Each row is a point on a landscape with many valleys, with its height.
From any point a ball rolls to the lowest of the 5 points nearest to it. It stops when none of these is lower. Distance is the straight distance between rows; heights are no part of it.
zov: 118  128  131  93  126  166  181  137  122  124  135  133  99  132  126  132  149  161  122  115  132  137  137  139  86  78  124  119  118  170  112  107  122  124  82  116  142  79  114  148  146  133  125  134  152  127  124  162  110  140  114  138  104  81  height 379
Lepo: 140  134  125  137  151  179  120  101  142  110  133  80  106  106  112  89  145  123  104  130  115  103  155  140  147  108  146  121  111  181  123  146  95  188  123  136  133  128  133  116  104  115  147  146  148  101  100  112  127  91  117  120  54  145  height 404
lak: 139  145  129  117  122  119  125  135  124  134  93  142  119  137  117  116  114  115  138  122  135  126  144  160  137  121  143  116  138  115  120  99  143  120  106  130  140  122  163  151  125  162  102  112  96  138  154  151  147  110  126  119  147  115  height 529
gofid: 111  106  106  123  146  158  161  138  116  121  118  140  135  107  101  122  181  141  118  119  136  147  143  112  69  121  125  136  90  185  135  129  89  114  103  132  136  68  103  91  138  137  158  138  149  109  108  141  145  120  106  142  100  101  height 375
Soduf: 107  160  129  94  151  157  87  126  169  140  87  108  94  101  97  148  89  163  139  140  95  144  110  104  96  172  229  137  178  164  93  157  114  134  108  164  130  136  97  122  154  149  132  123  156  115  122  116  128  140  153  130  113  147  height 434
tup: 109  113  120  98  143  153  185  147  125  127  138  136  124  130  126  146  172  148  94  117  131  151  116  111  68  105  97  116  98  180  124  115  94  114  87  125  136  86  113  114  165  114  145  137  147  126  110  138  116  148  115  142  126  82  height 511
terop: 109  103  119  147  134  101  107  112  122  132  103  136  142  108  102  155  137  106  107  114  122  139  124  89  116  168  165  146  131  118  132  135  132  99  141  142  131  132  100  89  124  130  120  123  124  89  129  116  143  131  129  138  138  144  height 466
Fir: 118  115  137  132  124  122  170  157  123  129  158  145  130  139  152  133  133  156  104  114  142  139  99  120  105  115  98  133  117  140  129  133  127  118  142  107  131  136  130  109  148  130  148  132  131  139  122  134  91  137  117  132  130  119  height 562
Tad: 112  119  121  120  108  103  133  142  126  138  116  167  141  136  130  175  143  112  153  123  137  143  111  111  103  143  112  126  146  93  149  128  139  58  139  114  120  134  118  127  137  162  125  133  116  146  131  148  84  154  113  169  165  91  height 505
numoz: 149  117  101  77  109  140  110  133  134  146  82  149  135  102  115  149  132  117  136  121  142  128  137  112  121  118  126  152  119  113  116  98  138  82  83  118  148  63  138  153  133  158  112  114  107  135  164  158  145  125  115  139  138  82  height 573
kaz: 139  122  138  189  139  72  96  123  117  133  122  116  186  138  147  154  92  84  139  131  143  121  139  107  168  147  131  131  122  58  138  130  152  110  182  123  128  170  133  111  107  129  121  119  103  125  118  85  135  109  140  114  149  171  height 725
ziz: 135  136  135  94  134  163  180  137  133  145  136  121  83  145  143  106  142  161  139  114  140  137  131  158  138  74  120  118  129  140  128  109  131  142  105  100  135  108  144  154  146  121  120  132  122  135  157  164  118  119  132  118  136  99  height 527
bivog: 97  147  132  94  140  154  152  148  143  140  123  137  86  117  105  131  126  156  124  104  122  144  118  132  92  106  157  130  151  161  115  115  121  122  96  127  129  109  128  130  152  138  123  137  139  118  117  152  118  134  124  141  127  89  height 135
kodu: 103  135  135  118  136  134  162  122  123  127  137  142  115  129  123  125  150  147  120  112  133  125  125  146  103  116  121  115  130  140  135  132  117  125  133  110  127  119  132  120  138  135  133  127  138  122  131  127  120  133  117  139  125  128  height 394
zol: 164  103  98  104  117  133  109  114  98  132  101  122  132  96  118  116  136  92  123  120  141  120  151  121  140  123  120  137  89  113  142  131  128  114  102  124  143  62  115  128  97  123  134  106  91  143  146  134  177  87  110  131  123  97  height 574
tof: 126  80  119  123  128  126  162  135  94  128  151  121  166  137  155  114  162  110  102  115  138  143  103  119  98  105  57  135  86  130  158  139  94  141  136  117  152  68  124  104  134  90  164  146  110  120  121  118  122  130  108  153  137  102  height 592
dafi: 77  128  116  153  143  110  142  132  154  123  152  157  122  116  109  180  127  175  119  120  114  147  113  86  55  178  169  154  139  171  129  148  103  113  153  129  129  150  81  84  156  114  139  136  186  70  100  116  92  172  121  159  146  131  height 72
Tofog: 138  159  116  117  141  159  109  113  155  141  117  109  65  105  93  121  122  159  138  140  123  120  138  118  138  135  192  124  140  158  110  125  130  162  92  151  128  117  119  131  143  134  108  124  151  112  146  145  142  129  140  124  83  130  height 386
dokor: 109  116  142  129  108  126  141  141  125  124  143  152  131  153  154  138  108  136  156  143  137  137  86  164  151  116  112  112  180  118  133  129  157  106  162  111  104  154  143  135  164  114  111  142  124  165  112  127  84  158  134  127  169  135  height 617
neka: 138  102  145  191  91  62  132  130  109  114  163  124  187  148  160  147  93  106  141  144  132  109  89  151  182  118  83  124  121  93  139  148  135  146  184  94  117  162  133  137  130  95  150  127  126  134  115  95  109  145  138  130  166  167  height 863
risu: 128  123  142  139  138  112  102  121  122  126  117  128  144  120  121  139  110  109  133  128  131  121  139  127  149  136  138  129  135  92  123  106  140  123  131  154  128  147  128  129  105  127  126  111  102  121  138  119  146  113  133  114  125  151  height 586
rer: 122  139  124  112  127  135  106  136  142  133  136  116  119  141  121  139  107  128  167  137  110  144  142  146  155  120  151  107  186  104  98  118  153  136  134  127  113  179  160  158  137  141  115  129  133  132  147  132  133  131  146  107  138  128  height 487
Sizut: 124  148  142  127  149  147  84  103  163  127  99  115  110  133  94  128  106  129  146  148  120  128  147  127  124  155  186  119  159  127  107  137  140  128  112  140  131  180  140  135  131  148  121  115  137  113  130  105  142  130  159  100  125  161  height 429
Gir: 103  122  106  81  115  136  153  139  129  125  102  147  121  123  119  191  156  148  124  129  108  132  107  116  63  121  154  139  126  146  105  120  116  74  91  122  138  95  102  126  165  158  143  128  155  123  122  159  104  168  107  163  149  68  height 428
dasam: 97  142  123  140  142  111  107  130  143  110  118  124  121  99  100  173  117  148  135  135  110  143  101  91  70  189  186  161  134  165  124  148  107  99  143  140  110  134  70  84  134  131  139  139  175  97  106  122  113  157  112  148  131  146  height 309
fizaf: 118  151  140  131  105  137  123  115  151  134  142  113  119  147  119  122  112  140  114  119  116  135  137  137  140  115  143  126  134  163  122  140  130  152  121  128  104  134  135  135  134  122  132  135  152  133  116  131  136  139  157  111  97  147  height 516
runos: 137  113  104  94  113  132  147  135  104  123  102  152  153  130  151  150  161  128  111  113  129  124  113  113  76  115  81  143  85  125  153  120  104  90  112  119  147  86  132  133  137  139  151  143  133  129  126  149  118  150  91  143  135  87  height 563
fani: 155  130  133  117  128  128  121  112  95  153  125  112  125  118  132  81  136  121  113  126  136  108  158  148  154  109  103  117  102  132  134  121  121  167  111  114  151  82  131  159  90  125  120  120  109  161  143  126  165  85  123  135  100  119  height 660
ladom: 147  166  112  156  146  143  90  103  135  111  135  70  127  115  107  113  122  115  107  125  115  104  144  128  164  145  135  133  130  159  112  165  94  194  131  172  128  137  110  107  97  120  140  151  154  97  93  99  126  124  143  111  74  184  height 483
gudap: 156  155  129  101  134  152  138  118  126  131  116  112  102  135  114  113  131  144  138  132  144  119  171  144  164  124  142  112  119  126  129  104  133  155  90  126  137  111  152  157  108  136  111  123  106  130  172  148  170  107  153  112  98  117  height 558
lese: 108  116  118  150  131  149  158  116  131  92  179  132  131  130  139  131  160  148  98  122  124  140  130  119  102  135  114  138  103  169  148  164  75  159  140  128  127  124  122  87  108  103  157  141  167  102  87  108  115  145  105  134  90  153  height 561
Gar: 105  135  130  148  139  115  119  122  161  119  126  126  144  135  129  140  116  122  119  105  136  134  108  111  118  132  132  130  118  133  133  144  121  129  142  143  120  164  91  85  120  113  137  126  144  91  111  114  128  143  121  125  119  153  height 551
Nusun: 131  177  110  142  149  173  89  128  174  119  125  99  93  97  90  114  129  141  117  115  118  105  153  102  126  149  184  140  139  195  103  158  99  173  113  164  129  131  108  101  119  122  131  131  155  97  109  127  140  131  111  117  78  146  height 358
tizem: 171  95  118  128  90  92  135  124  76  140  101  137  165  125  150  97  144  86  105  116  115  101  136  116  148  124  77  153  82  88  145  120  148  103  133  115  151  84  152  154  104  135  123  110  71  161  165  113  139  107  108  139  169  95  height 740
vef: 108  133  132  119  132  92  92  154  139  144  102  169  145  135  128  177  117  100  181  142  125  147  112  109  127  147  152  123  167  78  127  128  166  72  151  127  108  197  118  128  155  133  97  116  123  145  114  117  74  126  155  142  183  120  height 496
voso: 137  135  136  101  105  124  146  156  108  122  135  135  138  157  155  110  114  137  141  115  143  110  131  175  159  100  79  91  144  119  137  113  165  124  142  112  113  137  169  162  140  129  108  117  119  168  153  151  103  126  131  123  161  105  height 565
zal: 144  127  142  133  95  127  144  151  118  128  158  146  147  150  165  117  119  124  159  122  148  137  133  160  157  104  82  90  147  86  138  127  145  109  151  114  111  150  164  146  139  134  106  123  100  161  139  136  90  139  131  115  169  103  height 651
fevip: 141  117  142  133  104  119  131  127  88  146  126  130  154  147  158  106  122  99  118  114  148  103  132  148  156  109  87  104  100  97  131  123  149  120  129  114  132  116  170  157  115  141  125  120  107  161  154  116  138  112  124  127  156  111  height 217
Dor: 136  122  122  102  110  128  153  139  102  131  93  130  154  130  155  121  138  113  103  112  131  113  124  125  107  112  71  140  103  118  142  108  138  94  119  120  157  74  155  154  122  142  141  118  100  149  148  144  127  125  112  146  142  75  height 611
Zus: 115  89  113  156  120  103  145  122  107  109  126  145  174  121  123  159  171  102  115  105  122  137  124  94  60  167  109  151  86  122  183  124  102  99  147  130  139  100  109  89  114  108  144  116  131  106  101  119  123  145  86  144  140  110  height 624
fod: 143  136  132  131  126  153  97  113  130  108  138  114  105  115  99  115  145  137  126  138  135  125  138  112  141  150  146  134  122  163  125  140  115  138  113  150  124  115  126  113  112  124  130  128  130  96  132  137  157  114  147  126  96  146  height 455
Sabu: 100  131  119  107  134  133  149  155  151  112  132  154  101  137  111  168  140  151  133  131  108  146  99  100  62  124  160  136  156  171  119  128  90  90  113  132  107  109  72  107  163  126  142  133  152  96  97  138  99  168  135  152  149  102  height 541
rap: 137  151  128  140  136  113  67  123  116  147  126  114  148  126  119  137  103  98  143  130  129  116  150  137  190  141  144  114  145  82  115  112  154  132  129  130  131  168  149  133  120  137  120  109  111  130  144  95  142  94  151  102  134  162  height 641
Nol: 168  140  106  86  109  133  101  138  112  149  76  122  127  113  139  138  114  113  174  145  150  131  137  129  165  104  118  103  125  89  113  91  161  92  86  124  133  108  184  190  104  163  89  99  81  170  170  169  165  80  136  118  159  96  height 688
Lirun: 134  121  121  118  93  115  141  174  95  130  113  169  167  158  169  132  113  108  170  112  139  141  111  136  129  106  79  108  153  100  150  110  155  65  138  131  110  130  153  163  158  145  87  137  84  181  127  142  70  120  138  137  185  102  height 631
Kidu: 127  157  139  107  143  166  122  134  184  126  140  106  75  123  101  119  118  187  138  135  106  159  134  131  104  144  194  124  179  178  96  131  107  159  106  144  127  116  103  139  157  126  133  124  178  112  112  142  121  149  150  117  97  117  height 456
Teke: 137  107  135  142  140  119  143  120  91  122  142  134  145  135  136  114  135  125  110  119  143  106  124  149  131  110  94  126  93  103  145  130  131  145  126  119  127  111  128  128  102  110  131  132  117  132  137  141  141  103  107  117  139  125  height 376
Dume: 145  141  125  102  124  145  145  129  104  151  133  102  127  151  147  75  109  150  153  128  143  107  159  183  185  92  97  104  135  115  127  94  161  154  126  111  133  106  190  178  119  145  105  118  115  193  179  164  134  100  133  136  138  101  height 706
buv: 136  115  127  173  135  99  71  106  139  138  104  114  162  102  111  153  122  95  121  120  110  113  130  96  155  175  156  140  126  101  143  129  129  132  147  158  121  156  103  102  94  122  124  118  116  92  121  71  157  116  137  116  124  187  height 576
Fum: 131  151  113  122  156  144  70  104  160  133  105  90  101  104  67  115  96  127  134  137  103  117  134  101  121  167  204  145  141  163  112  134  110  148  116  159  133  156  82  105  123  126  124  131  144  100  143  109  147  120  140  113  90  164  height 402
duro: 129  146  157  124  118  124  146  134  135  123  157  133  118  149  139  121  125  141  136  130  141  128  138  141  146  121  126  121  160  111  116  121  131  136  153  107  112  176  143  152  140  113  109  137  139  143  133  136  110  131  137  113  129  142  height 545
fivi: 96  150  133  106  139  139  125  139  151  121  121  141  111  130  121  155  109  143  140  128  128  123  126  129  106  134  147  115  159  135  136  110  151  103  105  137  112  150  114  134  154  153  112  120  137  129  119  135  136  153  136  134  140  100  height 325
kasus: 133  117  137  136  116  79  118  132  112  128  129  160  161  152  153  168  107  104  145  155  135  136  108  111  121  137  101  116  139  79  169  138  156  77  171  119  113  169  153  130  157  135  114  133  113  137  98  107  102  138  131  136  180  138  height 632
turi: 92  96  93  113  130  153  153  133  125  103  116  146  130  97  92  157  164  140  115  117  113  148  119  98  69  144  159  166  114  170  123  124  113  78  93  129  130  82  76  104  145  149  145  132  143  105  126  148  117  142  98  158  136  98  height 176
nupeb: 143  136  151  156  131  108  100  144  149  141  145  116  151  144  143  132  88  105  158  130  131  122  120  145  176  131  118  109  148  72  118  131  159  127  159  144  110  205  136  121  139  115  120  108  106  132  120  89  134  131  155  106  128  176  height 658
pav: 126  98  100  132  138  133  132  116  110  133  136  138  137  111  136  115  173  128  103  121  124  138  122  111  103  116  92  132  83  153  131  134  88  133  131  127  140  76  104  92  112  113  152  136  126  105  120  134  121  114  103  145  111  98  height 472
Pegu: 142  173  136  146  145  140  115  110  170  133  136  69  115  130  113  138  91  129  120  133  121  133  130  141  148  161  157  130  143  144  104  156  123  185  134  173  117  180  111  137  105  113  142  143  164  119  90  78  124  132  163  99  90  180  height 534
sovek: 127  129  145  80  104  140  168  157  125  129  134  142  114  156  170  134  136  155  125  116  128  121  119  143  95  87  89  107  138  126  123  116  139  117  106  107  152  98  153  160  150  132  131  139  115  175  143  163  109  139  128  127  143  75  height 615
Faf: 115  120  83  119  144  133  113  110  144  120  123  126  99  88  79  137  143  129  117  142  125  135  116  87  84  162  195  161  129  174  115  130  87  120  100  149  146  90  85  114  114  125  137  132  143  100  141  147  147  120  107  146  76  120  height 513
rudir: 167  122  111  109  92  108  132  125  94  141  100  147  166  124  163  123  124  98  137  119  136  100  118  141  133  128  99  144  121  85  143  115  152  76  123  120  133  102  170  146  132  154  119  105  87  180  155  132  114  116  114  139  177  98  height 596
faral: 119  142  156  112  135  145  112  133  169  136  107  122  97  130  113  136  89  158  142  147  132  148  130  135  121  131  177  123  189  151  113  118  145  139  121  137  121  171  119  121  159  122  116  134  143  121  122  120  119  154  150  113  120  146  height 392
Kikig: 109  121  141  144  112  104  145  137  118  115  179  126  145  137  164  121  135  132  116  124  156  117  115  144  147  114  83  135  107  112  149  145  139  138  128  109  133  132  138  147  133  128  131  144  112  142  123  137  121  151  126  125  133  139  height 642
bonog: 99  110  136  141  108  116  167  132  125  99  144  152  125  144  136  157  143  135  104  116  117  141  109  109  89  125  123  144  116  144  148  141  102  111  143  124  127  114  112  87  142  118  142  144  147  96  115  124  100  154  113  132  131  104  height 598
mukug: 136  151  154  130  140  125  125  116  120  143  153  121  119  137  132  103  108  143  143  135  133  117  143  146  176  109  133  113  139  122  129  130  133  171  145  118  109  151  147  147  133  133  112  120  124  137  121  125  130  133  150  115  113  141  height 543
tebu: 167  118  121  126  97  123  103  116  110  160  104  125  132  121  133  94  114  93  153  138  110  108  158  160  180  110  118  114  95  79  141  104  157  119  112  125  149  97  153  166  86  142  97  94  76  154  182  111  176  93  130  143  146  120  height 724
digan: 119  98  135  170  116  77  136  128  113  125  144  142  169  142  140  163  109  93  134  123  125  127  99  112  130  149  90  148  110  62  146  139  140  110  173  125  122  168  133  106  133  112  127  136  103  133  115  113  116  138  127  138  159  153  height 674
rov: 127  126  119  90  142  172  149  136  141  118  113  132  94  102  90  134  162  157  120  145  122  148  143  108  83  129  169  140  122  185  125  126  97  118  73  147  133  78  107  122  127  132  130  127  145  121  147  163  148  112  103  144  102  85  height 400
Lefo: 108  136  114  118  157  123  107  122  160  123  110  132  94  101  87  144  136  155  117  129  119  145  115  81  104  168  199  151  142  170  106  136  106  133  102  142  116  127  96  101  159  131  129  147  160  107  119  135  135  148  137  110  123  142  height 440
vol: 131  93  140  159  121  108  171  112  100  138  172  124  143  143  162  98  161  136  115  121  135  121  113  146  122  98  58  132  96  128  146  139  133  149  145  87  124  110  150  109  128  99  160  174  148  124  114  112  117  143  105  127  142  137  height 776
Riz: 124  144  136  133  145  150  105  118  178  116  136  113  83  119  108  118  128  158  114  124  115  124  144  128  126  142  161  135  133  187  121  153  105  195  126  134  126  136  120  89  130  111  136  145  170  88  95  128  126  145  124  114  82  144  height 279
Sed: 121  151  124  104  146  184  159  117  146  123  127  115  73  127  106  110  172  159  107  140  140  130  155  152  110  106  146  121  122  190  117  123  98  157  95  138  130  81  136  144  120  111  131  133  147  130  140  157  149  111  128  126  89  119  height 531
raz: 126  131  138  154  115  88  88  133  127  148  111  123  167  124  156  150  97  84  163  144  118  150  130  102  162  159  143  120  153  67  104  122  163  79  170  149  126  196  145  114  110  130  123  101  112  151  107  100  116  112  152  122  159  150  height 618
Lamu: 121  107  135  155  121  93  149  160  115  112  168  133  181  163  171  141  107  115  153  125  134  134  87  149  159  109  74  128  140  90  145  130  152  124  172  90  106  176  145  133  148  117  123  142  117  164  108  121  81  150  129  124  162  155  height 714
zuzu: 117  147  151  117  120  137  133  139  128  122  117  131  123  126  132  108  118  135  138  132  141  134  130  117  127  97  143  126  142  130  114  119  150  110  106  115  122  134  129  139  143  149  104  132  135  149  134  140  143  121  137  136  132  118  height 417
Ded: 113  144  134  152  152  144  126  126  170  113  147  111  107  133  118  122  140  167  99  114  121  130  113  115  98  142  140  143  131  172  131  169  98  177  146  150  130  152  98  82  124  112  154  144  180  86  88  122  112  144  140  112  95  168  height 414
gada: 134  83  133  146  105  117  176  124  85  132  154  125  174  165  185  81  155  122  108  128  129  119  95  159  147  104  49  114  91  102  151  139  140  158  163  81  140  97  140  134  120  93  156  156  115  139  143  128  114  126  124  143  171  119  height 793
Bidek: 140  119  110  114  130  144  156  127  108  150  148  134  127  155  157  73  155  132  114  124  131  112  138  181  142  80  79  107  95  132  134  133  116  174  133  114  149  85  147  150  98  113  143  131  126  150  166  142  140  117  135  130  123  134  height 708
vufu: 148  131  153  151  138  104  122  114  128  122  154  107  147  129  128  135  111  102  119  132  112  128  122  121  155  131  128  111  125  112  144  147  141  178  154  134  111  175  128  137  124  101  146  142  152  127  106  100  121  139  154  111  117  182  height 646
Darib: 123  142  156  131  137  126  142  143  159  126  148  135  118  145  130  124  130  158  119  133  126  117  116  123  113  122  140  128  142  133  120  131  124  132  149  133  122  171  118  107  152  117  127  135  166  115  94  117  102  152  139  115  112  143  height 583
Tata: 140  135  128  113  138  165  123  126  115  131  129  96  91  111  102  84  149  136  114  129  130  132  148  122  139  115  140  131  123  169  135  119  128  158  94  124  140  94  144  147  103  129  134  109  132  111  144  139  170  106  132  129  89  113  height 533
Daber: 156  137  120  113  127  135  80  110  118  159  103  123  124  126  121  118  108  97  156  152  134  117  147  133  168  130  146  127  141  88  115  100  175  113  115  140  129  139  159  175  122  160  88  98  81  151  158  115  172  94  148  123  158  122  height 647
Koton: 126  125  137  165  118  99  147  120  126  120  169  121  142  145  138  106  111  125  108  130  141  120  110  144  153  125  88  132  104  113  134  166  110  175  158  111  124  160  117  115  128  110  155  149  145  110  102  112  118  133  134  114  117  164  height 758
Sovel: 144  142  113  116  128  139  100  114  139  136  89  119  126  112  109  122  107  117  135  129  144  108  145  119  142  136  155  134  123  108  120  106  149  107  114  146  130  126  143  149  118  151  107  121  115  126  153  138  164  100  136  138  135  121  height 581
tum: 145  139  154  170  127  116  88  103  118  129  126  81  146  104  120  126  98  96  107  117  108  104  137  115  176  156  139  136  114  102  127  147  133  166  131  165  130  168  129  124  104  134  126  136  125  114  118  73  139  126  156  91  112  196  height 580
Zegi: 122  105  158  109  118  119  162  129  114  139  143  124  137  145  163  93  140  131  136  121  140  104  130  171  145  93  75  107  123  127  131  111  155  134  127  106  127  123  170  161  129  129  136  143  118  162  162  142  119  113  136  119  150  103  height 549
Zogiz: 153  129  104  122  152  162  123  117  101  126  96  114  106  112  96  114  150  111  121  127  130  130  144  119  107  132  152  150  101  154  122  115  105  107  80  126  143  72  108  132  122  146  130  122  111  122  143  149  163  104  102  139  85  106  height 506
Ramet: 108  117  121  116  126  147  159  129  111  119  119  149  125  115  114  133  166  141  92  117  121  141  123  113  97  112  114  139  100  152  149  141  100  105  113  131  131  94  102  99  130  120  151  132  128  124  120  136  129  134  92  131  122  86  height 463
gare: 131  132  114  101  121  136  152  130  125  135  102  137  119  128  137  132  143  128  141  121  143  133  121  129  112  125  104  129  123  127  133  94  127  87  100  121  132  111  129  138  135  157  125  139  130  129  136  159  126  133  113  138  141  80  height 514
ranul: 141  115  122  128  126  157  145  125  128  127  128  122  119  129  130  113  151  133  111  134  143  121  142  140  136  123  116  134  103  150  122  135  104  152  129  137  132  88  131  115  112  103  149  120  123  132  135  136  153  103  115  131  97  115  height 542
zet: 118  120  129  158  148  134  127  122  132  120  153  127  132  118  112  126  155  135  95  124  120  114  137  97  104  145  142  137  114  168  137  156  80  149  138  141  140  125  119  88  116  120  144  147  158  93  103  117  139  130  117  123  71  147  height 422
Vopel: 138  100  138  160  96  70  131  127  105  125  139  133  173  155  162  112  119  106  131  135  129  106  105  135  156  145  83  130  104  82  135  131  156  126  171  88  146  118  156  133  119  116  137  135  95  136  150  106  128  142  108  148  186  129  height 864
teze: 122  127  115  112  139  116  113  113  105  136  110  132  129  111  109  141  141  117  115  122  146  125  136  94  113  146  166  139  129  135  121  122  116  97  101  135  127  98  97  125  109  151  121  121  119  113  142  136  157  119  111  148  112  108  height 525
bor: 132  82  130  124  96  102  174  132  75  123  120  154  175  146  190  112  132  103  120  117  124  108  105  147  125  109  49  130  99  102  155  123  139  113  168  103  146  80  181  134  132  126  139  138  101  161  155  119  110  122  107  138  171  107  height 940
sebi: 131  118  132  152  104  104  133  147  108  113  120  157  150  150  167  130  125  99  130  121  125  121  104  130  138  124  71  140  126  72  149  112  137  95  151  103  131  133  128  144  130  128  132  125  95  140  134  141  95  143  103  139  169  120  height 831
Suni: 101  124  140  108  153  167  175  128  157  102  160  148  83  125  120  115  144  178  98  121  120  166  125  132  70  120  137  127  149  183  131  144  95  158  97  134  129  106  97  129  160  122  143  131  165  108  96  147  105  153  128  131  108  113  height 449
zod: 151  144  127  145  135  158  100  109  111  129  136  90  113  116  124  90  141  112  106  151  125  103  159  159  178  135  128  119  95  126  115  139  125  194  126  128  137  127  128  139  79  109  137  128  137  124  117  104  142  115  132  120  76  166  height 524
vukor: 122  131  126  120  147  109  103  132  148  138  119  153  117  109  111  157  115  144  130  139  117  139  121  119  105  151  175  136  174  124  116  125  136  108  119  141  129  141  97  112  153  143  123  120  143  125  114  132  134  143  128  127  131  128  height 393
lopaz: 153  118  124  137  97  111  116  114  112  141  134  112  131  151  151  89  120  114  125  142  132  111  149  184  186  95  87  101  109  94  120  122  155  148  132  121  137  125  163  174  103  137  120  119  91  153  185  131  162  109  130  125  143  123  height 578
dotum: 126  162  138  116  143  165  119  125  153  135  136  120  84  126  110  113  115  171  132  129  127  141  158  148  130  116  147  101  149  153  112  107  136  163  102  117  134  146  135  160  137  126  119  126  133  131  136  142  146  138  150  122  83  123  height 450
tagev: 133  98  135  161  115  88  128  119  101  120  155  135  162  144  161  112  125  105  122  124  133  118  121  154  184  121  87  143  92  87  133  128  143  168  161  97  130  139  137  138  98  106  139  123  117  141  128  107  146  117  140  128  145  158  height 699
menib: 132  133  126  124  141  109  109  142  130  141  102  139  144  129  124  163  113  122  159  131  126  136  111  119  120  133  148  134  161  102  128  111  154  77  142  129  105  150  129  120  149  148  110  120  120  135  124  135  113  157  135  147  146  111  height 419
mefu: 157  120  98  102  161  196  128  121  121  124  128  95  89  107  93  97  163  148  98  153  122  123  162  127  126  116  181  132  110  199  119  126  96  177  97  147  143  77  132  124  99  107  133  122  142  101  119  140  169  84  113  124  63  127  height 507
geget: 136  119  114  135  125  128  128  122  116  133  101  134  121  116  118  119  127  122  127  135  134  136  141  123  124  125  123  141  126  140  125  111  137  103  105  134  132  116  129  134  109  136  109  98  103  134  131  137  168  113  111  129  123  113  height 515
Sozuk: 140  120  111  135  115  113  130  123  95  126  111  144  150  123  127  120  135  103  121  123  127  115  134  121  119  131  89  134  91  100  149  109  131  88  136  129  130  101  115  140  102  134  119  103  83  140  147  129  157  121  114  147  154  115  height 620
kalar: 125  129  149  148  129  100  132  162  145  127  169  128  136  157  152  145  91  127  139  143  140  133  114  133  173  133  114  125  168  101  112  137  156  139  155  117  112  203  123  127  129  117  125  129  129  143  94  103  108  146  144  93  132  176  height 619
por: 155  134  117  155  97  111  105  103  104  130  142  102  140  129  137  105  123  91  137  142  121  108  156  140  196  123  137  128  106  82  119  121  139  154  155  115  139  130  149  142  96  121  107  124  94  154  157  106  150  108  133  110  131  148  height 716
fem: 132  122  144  168  131  86  128  136  134  105  166  144  176  158  167  145  104  86  156  144  138  126  96  147  159  121  95  119  141  58  142  116  151  125  178  104  114  169  143  125  156  112  121  127  115  138  112  112  116  111  126  126  170  157  height 753
Kizim: 125  120  129  124  108  83  134  160  133  126  139  173  142  135  155  160  115  114  156  139  126  151  104  134  130  123  80  107  157  90  141  120  146  84  168  108  107  170  138  139  156  145  93  124  110  165  104  143  67  137  134  139  164  124  height 571
neleb: 97  124  145  109  130  150  172  143  124  122  148  133  86  143  140  111  154  148  114  122  131  147  124  133  102  93  90  112  115  154  119  133  104  166  118  107  144  102  127  121  140  111  161  146  155  135  128  150  118  144  113  143  121  108  height 547
suro: 122  119  115  166  144  136  139  127  126  107  126  141  139  111  106  152  147  119  97  125  123  121  136  108  95  150  136  151  104  156  146  141  101  115  154  138  134  98  109  66  115  120  165  121  128  92  109  129  139  118  103  139  101  132  height 510
baror: 108  150  148  125  144  138  144  130  178  111  157  142  96  133  129  139  110  175  136  117  138  143  127  124  81  116  168  105  164  162  117  144  115  129  123  141  114  153  89  130  154  112  139  135  175  116  104  121  93  159  125  114  118  156  height 492
Buf: 131  145  145  124  137  137  89  130  142  137  103  123  148  140  123  133  99  102  177  156  135  139  130  147  185  135  147  108  190  65  109  107  155  135  145  143  109  202  163  155  128  145  96  115  99  164  124  109  130  114  163  104  156  165  height 564
tif: 112  118  141  154  130  85  115  137  140  124  130  142  149  112  127  169  113  119  144  132  114  139  112  91  128  164  142  140  151  104  125  128  149  87  154  122  107  177  127  99  133  137  129  120  116  104  123  102  114  154  137  119  167  159  height 517
pob: 136  147  131  103  131  122  106  134  125  138  109  135  127  133  140  118  102  103  172  144  139  139  148  156  173  126  130  94  178  92  119  105  160  100  115  129  106  153  167  170  128  157  91  100  83  164  153  140  123  101  144  115  158  119  height 579
Suf: 103  138  102  152  144  137  89  100  152  133  111  115  116  94  91  143  119  132  111  120  104  140  126  94  88  188  183  161  130  169  104  169  94  149  144  173  117  137  90  92  117  119  130  133  153  81  117  106  133  151  132  126  98  155  height 416
sedu: 135  164  125  87  146  171  138  130  151  129  124  107  75  125  109  95  136  176  148  132  123  126  161  150  143  122  168  122  121  166  105  129  105  176  84  139  129  119  129  149  125  132  122  152  152  118  148  159  153  106  140  123  81  127  height 454
kag: 137  121  130  154  131  116  81  104  137  125  114  119  140  102  107  132  113  110  121  143  117  133  137  95  135  153  148  136  110  122  125  138  129  126  129  162  120  158  124  113  106  123  125  111  139  104  131  104  137  125  151  121  116  168  height 519
Nadiv: 97  147  140  132  153  139  109  131  182  125  126  125  83  121  99  142  117  160  127  119  109  149  116  115  76  160  168  139  160  164  123  159  122  140  138  153  124  155  82  100  140  118  139  144  178  102  100  146  105  143  144  106  112  155  height 411

For each start below, name the point where the ball stops.
Tata | Riz
raz | bivog
kalar | bivog
Nol | bivog
Daber | bivog
gudap | Riz
